Each row is a point on a tangle of strands that fork, close into loops and nearly touch. The rows are in no order.
Two points are linked if the straight distance between their rows is under 33.1. Some points are linked to none.
zaka: [-3,-10,-8,17,5,-4,1,-3,2,-8,-7,-14,-16,-9,-26,-1,1,-6,-2,6,-17]
Bop: [23,14,11,-7,7,5,5,7,3,3,4,24,-19,13,-3,1,20,0,-7,-27,-5]
Dugu: [15,6,0,2,4,2,-6,4,8,2,5,5,-15,13,-19,-6,14,-5,-10,4,0]
giko: [8,9,15,-12,-3,5,-8,2,2,-7,3,-2,-9,7,-7,-5,-5,-8,-1,-3,21]
fovib: [-1,-10,3,-16,-10,-10,12,1,-26,-3,-4,11,16,-9,48,3,-10,8,0,-5,-13]
pefif: [-17,1,16,-7,-3,-8,9,8,5,9,-7,5,5,-23,17,-7,-5,15,-8,-10,6]
Mezi: [-14,0,13,-14,3,-5,-2,3,-17,13,2,-11,15,-18,26,-3,-19,-3,8,11,-10]
Nulu: [8,-12,-15,3,-11,3,-10,0,15,-5,0,-5,4,9,1,-6,2,-10,2,25,-5]
funuz: [-17,12,2,-9,-1,4,3,-3,2,6,-9,5,11,-14,4,2,4,-2,-2,-15,-4]
Losi: [-1,-4,3,-6,3,17,-17,-6,12,15,-13,10,13,17,-17,-5,1,-22,-6,-6,9]
Sud: [-4,6,-8,2,2,16,-8,-10,-2,11,-9,-6,9,8,-29,-12,-3,-19,-3,-6,-6]
mefeg: [3,-17,-12,26,7,-6,6,-2,-2,1,1,-12,-15,-5,-23,4,1,0,-4,8,-13]
tega: [3,-7,-1,5,10,9,-14,-5,11,19,-11,10,1,11,-16,6,8,-11,-8,-8,10]
pilur: [-11,-2,4,-16,2,4,-12,0,-6,8,0,-15,16,-13,10,-8,-19,-10,6,19,-15]
sipo: [-3,-8,1,-13,-14,-7,-2,0,7,-5,5,6,9,-6,37,-3,-5,12,-8,-1,9]
Sak: [7,-18,-12,8,-6,1,-6,3,3,4,-1,-9,9,7,12,5,-7,-12,6,29,-9]
Gapi: [-3,-6,-5,-10,2,-11,-1,-6,-13,-20,-11,21,8,-9,22,21,7,7,5,-8,-22]
sidud: [-10,-4,11,-8,-6,3,1,2,7,15,-1,-1,17,-14,19,5,-11,-7,0,-3,11]
Masus: [2,1,-3,-12,-24,-6,13,5,3,-10,6,10,15,-5,34,-7,1,20,-3,-10,8]
sunaz: [3,3,-1,17,12,-7,16,7,-1,-10,13,3,-17,-3,-19,4,15,12,0,-5,1]
meb: [-3,-9,-2,14,14,-6,8,-10,-6,-22,0,6,-4,-9,-3,25,14,0,17,-12,-4]
rif: [5,-10,-12,15,-5,-6,8,5,3,-12,2,-3,-2,-2,3,4,6,-7,14,17,-5]
tufef: [4,-15,-6,10,-1,3,-3,4,2,16,4,-14,9,3,11,7,-9,-5,5,22,1]
bogut: [-5,16,14,-18,4,10,-13,0,11,11,-1,-2,1,-3,-8,-10,-9,-3,-14,-4,3]
zatug: [1,5,0,2,-7,8,4,11,12,16,8,-1,7,1,-3,-9,5,-11,-7,2,7]
Garo: [-4,-3,-3,10,-1,-7,1,6,11,-10,-4,-4,-12,-10,-17,-8,5,-9,-1,7,-6]
bik: [-1,9,-2,-7,-10,-2,12,12,16,2,8,8,8,1,11,-10,14,13,-6,2,6]
Gev: [1,-9,-5,24,4,-4,13,7,2,12,5,-8,-8,-4,-10,0,5,3,-3,8,0]
Lebe: [7,7,7,-5,-18,-3,15,10,11,-9,10,8,8,1,21,-11,7,14,-1,-4,18]
deveb: [4,-13,3,-10,-5,-7,-6,-11,-1,-15,-8,10,-5,-4,23,15,-9,13,-2,-10,16]
tak: [5,-12,-1,18,-3,4,8,10,3,21,10,-10,6,-2,8,3,-5,-8,5,17,10]
tefu: [15,7,-7,11,7,7,0,-6,-16,-5,8,-5,-12,22,-23,3,0,-1,4,-6,11]
gisa: [5,11,-3,14,-3,3,23,18,6,11,11,1,7,5,-6,-15,17,8,0,-2,4]
Zoru: [-3,2,9,2,10,-7,-1,-1,2,4,3,1,-11,-6,3,10,0,13,-3,-3,11]
selar: [18,-3,1,10,7,1,-4,-2,-11,2,5,-11,-19,16,-19,2,-8,-1,1,6,13]
Ler: [14,-9,3,15,-2,2,-1,-1,-4,13,7,-22,-11,3,-13,-3,-12,-4,-3,13,9]
kupul: [-17,11,5,0,0,-8,15,12,-5,-3,-5,3,14,-17,13,-7,5,7,11,-1,-17]
Vupet: [-6,-10,14,-5,5,-8,-16,-2,9,1,-3,1,-11,-11,8,9,-10,8,-7,7,11]
Velus: [-16,18,5,2,0,2,18,13,-2,4,5,-7,4,-12,-6,-17,0,5,4,-5,-2]
zenav: [-5,-6,-9,-15,-11,-9,3,-5,-5,-9,-9,19,10,-9,30,9,3,14,-2,-9,-13]
nilim: [-14,19,3,5,10,-1,20,3,-8,6,4,-3,-1,-6,-14,-4,7,9,2,-15,-3]
fabu: [21,0,3,0,10,6,-18,-1,6,-3,-2,14,-20,27,-23,-2,5,-4,-9,-1,-2]
Tof: [-9,-5,13,-3,-1,-2,5,7,-8,13,-3,-6,16,-19,24,5,-13,-6,7,3,0]
noka: [15,9,0,15,7,-2,17,7,-5,-10,18,7,-15,10,-17,2,17,8,2,-11,4]
kefop: [-5,0,18,-9,-7,2,4,7,10,13,1,-1,7,-14,14,-4,-6,-1,-8,-8,16]
ker: [-2,1,-1,4,12,6,-7,-5,6,23,-1,3,1,5,-8,10,5,2,-9,-7,3]
zitog: [-15,-1,3,-14,6,0,-13,-12,-13,-12,-18,0,10,-5,11,11,-14,-5,15,-8,-9]
lave: [-2,-11,7,-11,-16,-4,2,-4,-7,0,-4,7,4,-13,30,8,-13,11,-5,-12,15]
gazup: [9,5,8,-1,5,-4,1,3,3,-4,6,12,-18,8,-3,8,9,8,-7,-9,12]
niv: [-17,15,10,-21,-3,6,-5,-6,8,5,-10,4,7,-13,-3,-5,-4,-9,-10,-15,4]
sal: [2,-1,-15,11,0,-6,1,2,-3,-11,11,-9,-8,5,-1,5,2,8,8,17,-8]
gud: [4,-7,-6,26,0,1,21,9,-3,21,10,-12,2,-4,-4,1,4,-1,5,5,3]
gim: [15,2,9,-3,9,7,-15,-7,-4,-10,-3,11,-13,31,-21,-5,-5,-3,1,-4,10]
Gabu: [-14,-1,4,-18,0,-13,-13,-7,-6,-12,-4,4,2,-9,25,-1,-7,11,-1,2,-12]
gevok: [2,-1,9,-4,2,-1,-15,-6,0,-13,-2,-4,-13,0,-9,-1,-11,-4,5,4,16]
gipug: [-9,-2,-5,4,10,4,-8,-2,5,15,-5,-5,2,-3,-6,8,-1,-4,1,6,-2]
duga: [-8,-2,-13,-5,4,-3,-1,-12,-2,-14,-5,17,9,0,7,22,14,10,8,-12,-19]
Nelu: [-5,-1,1,14,16,-8,16,-1,-6,-16,7,3,-11,-9,-10,9,13,9,10,-6,2]
bivit: [-7,-2,-3,-1,-5,-3,11,-4,-14,-13,-2,2,6,-7,16,17,3,5,15,-16,0]
Ves: [-3,-9,7,-15,-3,-8,-17,-11,7,-11,-11,10,-6,-3,15,7,-6,12,-5,-2,12]
lup: [17,-5,-7,2,-9,9,-13,-2,4,-2,-2,-11,-5,27,-19,-17,-8,-8,-11,17,3]
zof: [-3,7,-2,-7,-9,5,2,5,18,4,6,5,10,-2,6,-4,10,-3,-8,1,4]
vibav: [-2,-1,-15,10,-3,6,-1,-7,-9,10,-4,-18,3,2,-21,-2,-7,-10,3,9,-17]
Lapa: [-7,3,-4,-11,0,-4,-13,-4,-14,-17,-3,-8,3,-1,11,-2,-12,-2,14,16,-14]
Bope: [12,-19,-3,17,-2,2,-7,-3,1,15,-4,-22,-8,11,-18,-3,-10,-6,-9,15,1]
nos: [-4,-8,-9,5,12,-1,0,-14,-3,-14,-5,10,5,0,3,30,12,7,12,-9,-10]
roki: [-3,2,-18,8,-4,7,2,-7,-2,2,-3,-11,4,1,-25,-6,4,-14,2,1,-14]
zem: [6,13,17,-17,2,9,-13,3,4,7,3,-1,-11,5,-10,-13,-9,-8,-13,1,6]
nogo: [-10,-6,0,-6,5,5,-18,-5,1,11,-5,-9,11,-2,0,-2,-17,-7,3,15,-6]
daka: [-4,-12,-2,-18,-14,-13,3,-1,-16,-8,-11,16,13,-16,40,1,-11,7,-5,-7,-11]
fud: [-17,-2,13,-10,-2,-16,0,4,0,-2,-6,3,3,-19,26,-6,-5,14,-2,-1,-8]
kegav: [-8,2,-6,-7,2,16,-15,-8,8,13,-12,4,19,12,-16,-6,-1,-18,-1,-5,-1]
Tig: [9,17,3,0,-4,1,19,16,11,2,11,8,-1,9,-2,-14,19,15,-5,-5,2]
gire: [-11,3,6,-11,7,0,-14,-9,4,-9,-12,-1,-4,-6,-8,-5,-9,-7,1,1,5]
Gam: [2,-13,-15,12,1,1,-7,-8,-15,-8,-6,-18,-2,7,-13,2,-11,-8,11,16,-14]
gaz: [19,10,-5,16,5,0,10,2,-12,-3,16,-1,-12,15,-18,2,10,-1,-1,-8,4]
rodot: [9,3,2,9,-7,5,17,16,13,15,10,-2,3,0,-5,-13,11,-5,-8,3,7]
felob: [6,10,-14,1,-3,8,1,-7,-9,-7,8,-12,1,15,-11,-5,-3,-5,8,0,9]
Gub: [-15,17,0,-3,7,0,8,-4,0,1,-3,4,3,-10,-6,3,11,2,-2,-19,-6]
Mikit: [19,4,11,-6,3,5,-3,0,4,1,2,17,-14,16,-3,7,9,1,-10,-16,10]
komu: [-5,-2,-10,4,6,1,-7,-4,-21,-16,-5,-14,2,2,-4,4,-15,-11,20,14,-16]
feme: [1,5,-1,6,0,-2,4,3,10,-4,1,3,-11,-4,-18,-5,12,-7,0,1,-1]
kuder: [15,18,2,-3,0,2,15,10,10,2,10,18,-8,10,-7,-5,26,3,-9,-17,-3]
fon: [5,6,-9,6,-1,0,5,-1,-6,-7,13,-13,-6,5,-7,-2,-2,5,5,11,3]
Ket: [-8,6,0,-14,-2,-10,-9,-7,-13,-16,1,-5,5,-4,26,-2,-9,7,9,4,-5]
nam: [10,-8,-11,5,-7,7,-12,-4,14,-5,-8,-3,-2,22,-18,-10,-3,-7,-4,15,1]

A fork is a point with three links, a tip a point with one. Leave the first point through the second and follow the links. Name the first fork or tip that comes.
nam / Nulu => gim
nilim / Gub => gire
deveb / lave => bik
bogut / niv => Velus

A tip is a point with one link. Name the tips that can be reached along the links from each point below, in the order of the rows.
Dugu => gim, lup
nos => fovib, rif, Bope
zem => Velus, gire

A piece is two or more points that can be reached from each other along the links. Count, over all rows, the pieces, the separate loops (a circle has one, a figure eight two, a Y none), the forks (points with three links) and the tips (points with one).
pieces => 5
loops => 3
forks => 3
tips => 7

Name the points in between on the shortest way along the links from the first point to the second, in order.
tufef / Garo => tak > gud > Gev > mefeg > zaka
sidud / vibav => kefop > pefif > fud > Gabu > Ket > Lapa > komu > Gam
Tof / Losi => Mezi > pilur > nogo > gipug > ker > tega
deveb / zatug => lave > sipo > Masus > Lebe > bik > zof
